Points on a hilly landscape, in no order, each with its height.
From any point a ball rolls to the lowest of the 2 points nearest to it. It stops when none of these is lower. Distance is the straight distance between rows; heights are no part of it.
Tet: [ 70 106 122 166 137 142 150 103 108 133 142 166 122 120 160 112  95 103
 132 169 146  83  83 133 102 148 124 116]  h=423
Zafom: [136 215  88 131 104 110 137 117  93 124 167 103 197 125 130 204 159 149
  69 150 131 140 239  66 126 112 184  84]  h=446
zug: [159  43 155 134 154 133 110 188 150 135 133 172  80 116 150 105  93 158
 151 138 111 147  67 123  76 168  49 127]  h=567
ruv: [ 75 203  99 110 186 102 100  54 120 185 173 132 149 121 112 130 106 165
 190 145 130 107 131 144 126 116 188 122]  h=339
laku: [ 73 149 123 180 143 129 106  67 127 193 131 133 114 124 165 118 110 160
 157 139 152 156 116 147 129 117 156 166]  h=333
gemeb: [125  53 154 145 126 129 149 171 132 128 103 139 115 153 158  86 101 142
 142 128 127 127 118 112 118 127  97  93]  h=396
beg: [ 80 190 110 148 155 113  92  63 141 189 143 117 131 121 132 116  93 166
 166 140 136 146 145 145 139 117 179 152]  h=400
Fod: [ 92 175 124 107 121 111 126  78 124 139 129  99 175 142  80 156 140 146
 142 112 114 107 175 125 141  90 183 131]  h=344
Mapuz: [146 168 132 111  91 131 129 103 110 117 141 120 171 129  97 172 165 141
  86 100 118  98 163 137 143  97 161 118]  h=393
Vovob: [107 150 103 124 150 116  94  67 123 102 150 140 145 134  94 107 148 105
 119 103 126  91 102 164 131 108 176 164]  h=465
Rut: [162 122 142 133  76 104 154 113 112  80 127 107 138 133 120 163 174  76
 119 152 110  79 170 115 139  82 117 107]  h=700
tuzav: [133 170 110  76 128 117 163 120 105 172 146  70 150 128 107 160 114 143
 138 125 135 113 209 108 152 121 164  92]  h=225
bapo: [140 109 111 136 111 121 146 177 118 118 101 106 109 140 116 133 112  96
  87 127 153 134 123 121 149 113 125 134]  h=361
bizez: [136  83 171 148 156 122  93 127 140 120 148 144 133 143 165 101 122 144
 130 104 128 181  87 145 103 102 102 162]  h=690
les: [165  93 153 126 157 152 129 107 156 146 132 183  86  99 169 103  98 117
 139 127  95 179  58 165 114 172  66 176]  h=625
tor: [161 162 100 117  69 108 133 104  77  90 139  90 151 152 119 181 173 103
  95 179 120 108 218  90 140  91 170  93]  h=307
meka: [ 84 105 149 140 153 111  79  90 144  51 147 174 152 141 111 119 123  98
 122 150 136  86  80 170  77 112 110 131]  h=482
Fisoz: [113 204  87 119 109 102 124 121 105 122 142  70 185 131 101 173 150 139
  85 146 140 158 227  93 147  99 193 108]  h=409
pame: [ 79 126 119 175 146 107 147 141 147 169  77  77 137 169 150 112  99 157
 121 131 121 194 124 114 151 110 156 132]  h=330
Lop: [130  66 168 143 154 138  99 174 144 123 152 162 124 132 167 103  79 141
 137 145 118 139  83 154  49 124  70 109]  h=518
Supi: [ 81 180  85 129 143 127 143 138 139 204  81  37 136 124 146 129  91 154
 171 143 134 186 169  91 156 129 186 124]  h=148
Zotu: [ 81 159 113 114 130  94 118  74 120 105 124 123 162 135  83 124 126 155
 125 136 136 134 165 142 139  78 192 125]  h=387
popu: [104 126  98  90 118 152 182 137  90 164 137 107 122 108 115 132  86 128
 151 180 114  78 100 115 132 158 168 110]  h=300
fudis: [164  73 166 119 138 122  83 164 129 106 149 129 140 162 156 103 129 129
 107  82 144 163 103 153  88 104  92 156]  h=715
teguz: [148 179  90  71  92  96 140  90  75 114 154  93 164 142  99 170 130 105
 117 188 108  87 182 100 134 102 186  86]  h=243
seki: [193 114 133 143 115 164 149 192 153 144 111 114 104 122 118 124 148 149
  89  83 122 159 143 102 193 172 108 150]  h=228
Zoti: [171  51 174  95 124 124 111 194 146  78 122 142 111 131 136 119 137 125
 147 128 131 126 120 136  55 114  52 102]  h=462
Guz: [106 179 105  90 141 100 129 103 119 164 125  66 167 130 108 164 112 170
 160 125 119 140 189 118 140  95 200 108]  h=291
sodi: [118 190  76  88 184 123  99  60 114 165 167 139 140 138  97 137 134 140
 155 111 120  91 117 136 128 128 188 125]  h=281
buzal: [113  94 148 105  88 137 147 122 100 135  94 110 115 132 132 109 133 125
 152 156 139  93 157  85 169 123 146 106]  h=435
ruvor: [ 93 140 168 230 160 104 110  90 136 159 177 176 135 122 218  94 107 151
 119 141 137 171 106 155 113 128  99 146]  h=643
sulir: [179 119 134  83  82 163 146 156 155  91 123 161 117  71  82 160 160 104
 144 103 114  71 135 142 122 187  95 124]  h=157
vugi: [135 121 112 124  92 100 123 138  98 108  94  63 159 170 130 133 167 111
 107 163 142 157 176  95 147  72 151 118]  h=414
luba: [ 70 161  95 158 143 105 130 115 147 161  72  66 144 144 132 135 107 150
 136 139 135 207 153 118 151 115 177 130]  h=252
zakug: [136 105 150  80 120 153 131 130 127 103 121 154 111  92 122 103 132  96
 156  92 145  90  93 140 143 145 100 145]  h=214
Lufov: [ 88 126 142 160 141 142 123  92 153 136 139 175 124 123 145 126  91 116
 138 133 129 109  56 163 115 157 100 156]  h=372
Num: [159 140 138  64 125 158 140 127 131 116 141 152 112  84  94 151 149 124
 143  85 118  89 117 145 144 155 126 144]  h=142
lar: [ 72 140 108 139 125 166 166 130 109 166 134 137 101 101 145 110  66 124
 136 178 126  92  97 131 137 171 137 109]  h=358
nel: [187  55 166 128 143 144 121 168 154 138 112 171  87 108 160 110 114 151
 135 111  89 171  69 148 101 176  51 157]  h=595
sef: [ 83 179 100 150 153 103 103  81 124 122 137 135 142 121  89 125 120 134
 112 110 132 136 108 171 146  94 168 156]  h=434
Veliz: [ 94 133 147 119 121 123 115 113 124 102 120 145 110 158 136 124 135 133
 132 133 154 122 121 148 124  87 130 138]  h=645
Zefo: [138 145 125 151  89 118 126 137 124  93 137 131 165 143 143 158 191 130
  62  98 149 151 202  90 134  93 144 128]  h=476
rel: [146 153 135 136 105 129 120 120 137  86 145 142 154 148 110 169 176 126
  82  89 137 139 169 136 129  96 132 162]  h=436
zepil: [152 143 130  99  99 122 151 117 129  79 127 128 118 111 100 154 153  73
 144 140 130  43 126 123 110 105 106 109]  h=685
parem: [179  48 180  81 124 125  97 164 147  58 153 142 145 110 138 124 145  86
 153 120 131 104  79 135  36 132  52 136]  h=410
dig: [ 80 115 151 159 162 127  83  86 145  94 151 184 147 132 149 113 109 123
 137 136 112 107  57 173  76 136 107 144]  h=432
tol: [151 166  81 110 102 135 169 174 119 163 102  69 117 130 106 152 137 131
  89 119 115 139 186  68 201 151 147  96]  h=316
rupur: [ 75 199 129 150 183 129 118  58 150 167 171 187 110  99 153 115 107 115
 159 108 136 101  75 145 144 140 132 143]  h=540
gasu: [ 76 151 121 179 171  98  73  65 135 100 155 177 147 125 111  80 117 140
 108 141 127 151  74 169 131 104 153 164]  h=483
zemo: [117 141 142 137 142 153 151 109 153 175 135 172  88  91 146  90 125 138
 165 115 112 129 102 143 172 154 114 171]  h=475
lotu: [100 105 145 110 104 155 135 129 105 158  88 121 100 110 125  78 140 145
 161 133 139 120 142 107 187 156 150 112]  h=394
gel: [134  62 175 111 122 140 115 137 155  80 152 166 130  99 135 102 137 101
 175 139 145  93  67 130  70 143  72 141]  h=348
Duzar: [138 165  96 122 126 132 167 167 120 143  99  85 103 141 103 143 124 128
 108 127 127 141 152 103 169 119 135 102]  h=349
sep: [120 135 100 106 108 120 134  79  74 114 132 106 150 147 106 134 130  95
 137 173 125  75 126 117 140 103 177 107]  h=154
Zufo: [171  80 120 167 153 106 131 195 141 136  98 102 116 171 139 133 120 150
  72 100 112 181 126  92 136 145 109 121]  h=352
Daku: [ 94 128 138 107 106 122 129 100 122  88 125 159 113 137 114 147 138 106
 153 151 127  60 114 135 110  95 116 115]  h=669
gobo: [171  86 140 175 148 112 113 183 140 157 110 109  96 168 155 108 105 160
 104 114 126 192 101 122 127 113  96 145]  h=411
pagas: [172 147 143 101 107 155 145 138 137 123 135 157 107 106 106 169 154 123
 103  75 122 130 118 149 143 148 112 162]  h=61
detu: [148 106 107 104  98 161 179 161 117 124 101 137 116 128  88 140 122 108
 125 122 102  91 148 126 132 168 132 120]  h=229
rogit: [136  42 151 135 130 126 128 188 139  93 115 122 113 151 145 114 101 144
 123 142 110 122 113 118  60 114  69  93]  h=454
panur: [139 118 146 130 121 103 105 115 145  39 153 162 169 148 105 145 160 109
  84 112 124 131 133 158  98  89 128 138]  h=480
Kipes: [109 144 115 114 174 133 112  77 141 120 145 162 128 130 128  95 150  96
 142  80 125 106  76 150 117 126 123 157]  h=495
lanu: [190 114 148 121 120 155 126 170 133 124 108 137 113 121 124 138 152 131
  91  86 127 152 116 135 138 160  92 154]  h=155
bol: [100 184  87  97 154 108 149 157 128 203  94  12 146  98 120 164 105 160
 178 137 127 179 177  79 155 151 188  94]  h=226
gez: [154 185  81  86 155 146 114 103 100 163 146 138 121 133 101 158 137 139
 120  89 126 114 157 141 137 132 166 136]  h=221
Fusof: [167 101 113 169 122 123 139 177 130 164  84  79 122 154 130 138 159 136
  77  92 126 172 154  81 173 156 134 137]  h=293
sul: [111 137 176 179 140 117 121  80 160 172 153 177  83 112 203 100 107 166
 145 146 131 177  79 139 132 138  84 178]  h=692
sideg: [153 101 141 160 121 103  91 162 124 100 124 111 161 186 135 150 181 141
  62  99 144 180 192  86 113 109 123 110]  h=523
zezaf: [ 94 145 105 181 134 148 159 126 113 208 108 130  81 100 172  99  82 156
 146 171 119 148 106 121 161 174 140 120]  h=311
zar: [168 133 129 102  71 124 178 148 104 113 121  97 136 125 107 145 162  96
 113 133 114  83 187  83 169 122 128 101]  h=714
fup: [ 82 172 157 168 154 126  97  58 140 159 171 177 121  78 186  86 149 119
 152 114 142 112  42 144 139 146 115 174]  h=575
beguk: [ 93 175 146 134 150 145 142  78 155 195 167 159 106  90 156 100 120 148
 185 102 122 108 102 135 163 151 123 148]  h=506
Dudil: [171 166  88  62 137 142 165 139  98 161 157 110 127 136  96 163 124 146
 140 112 113  80 168 124 147 139 158  97]  h=153
mit: [202  95 115 123 110 159 134 176 122  90 115 141 124 106 119 149 172  98
  76 108 141 117 140 142  99 162  72 112]  h=240
rike: [135  60 107 119 105 159 155 186 134 119  92 144  96 123 105 104 113 115
 126 144 120 102 141 131 145 186 122 116]  h=278
Bos: [170 100 134  99 139 157 110 120 173  96 127 163 129 101 134 138 134  85
 130  82 120 129  47 182  81 186  69 147]  h=667
dipo: [156 123 152 116 169 144  98  98 155 115 132 171 126 115 150 111 114  99
 131  94 119 159  42 187  94 154  65 168]  h=651
Kota: [125  90 145 148 142  75  84 154 145 110 111  93 144 176 140 115 144 152
 112 105 143 200 176 104 108  84 134 130]  h=571
Vud: [125  73 134 138 117 155 144 169 122 141  92 143  93 123 136  80 114 134
 134 130 120 142 129 126 163 149 117 116]  h=335
milog: [132 186  75 102 121 107 161 161 116 182 107  34 129 127 112 167 126 148
 126 126 119 173 190  67 177 156 181  80]  h=279
Bef: [170 104 117 138 103 137 124 162 101 101 122 114 142 146 115 127 162  97
  95 128 152 113 133 137 113 112 121 122]  h=310
fot: [124 171 116 130  86  93 111 102  95  91 119  83 171 152 101 158 167 118
 100 161 135 145 202 109 146  70 188 122]  h=363
fenil: [172  60 125 107  95 143 152 170 135  70 100 134 104 106  90 131 148  87
 145 174 129  94 140 124  85 160  83  92]  h=377
tolud: [140 146 128 115 140 140 137 119 152 178 108 126  92 124 128 109 134 144
 160  96 139 168 145 141 156 126 115 154]  h=428
begom: [125  78 128 128 111 161 147 189 133  92  87 153  94 103 103 114 114  88
 159 183 140  85 123 127 109 166 100  97]  h=332
zireb: [105 103 158 205 170 124 116 141 138 144 158 163 125 130 204  84  72 158
 125 150 125 149  69 153  73 120  75 129]  h=581
dato: [ 91 107 165 185 151 109  87 130 138 131 140 135 131 161 147  93 106 173
 126 133 145 183 105 142 111  84 129 146]  h=654
Kulo: [124 138 112  67 109 137 168 109  85 128 149 101 136 115  97 143 106 116
 167 183 109  49 137  98 139 123 162  85]  h=239
vef: [107  93 168 123 118 147 126 144 136  94 142 169 103  85 138  99 124  95
 159 131 150  92  76 135 122 155  92 151]  h=280
Fogot: [184 156 101 106  63 149 188 165 101 112 127  98 142 101 110 162 145 112
  92 154 107  67 186  79 155 158 132  75]  h=722
pes: [152 106 120 109 115 161 115 134 157  85 115 153 140 146 115 157 136  90
 118 100 117 100  96 168  85 155  91 143]  h=681
sunu: [ 96 132 146 139 143 101  95 133 151 111 113 121 135 169 125 113 136 155
 137 121 162 184 157 138 136  75 139 131]  h=610
dudi: [153 100 160 144 132  99  88 153 145  45 163 136 164 164 101 140 131 123
  93 146 135 144 131 166  71  88 118 141]  h=519
div: [113 161 113 129 147 137 151 137 130 165 110 116 110 134 123 131 119 136
 145 116 126 143 126 125 156 130 143 123]  h=389
zeru: [ 89 125 136 199 138 128 135 107 119 190 115 126 114 127 193  93  94 146
 146 151 147 165 111 115 156 135 129 136]  h=194

Two balls start at each pair of points below. Name the first point that both come to, or write never.
gobo and Zoti | pagas
Daku and Zotu | Fod
dudi and dato | rel

Where does a ball stop that starts at each point below?
zepil | Dudil
bizez | Dudil
rupur | Supi
Zefo | Dudil
parem | pagas
bapo | pagas
Fisoz | sep
Duzar | Supi
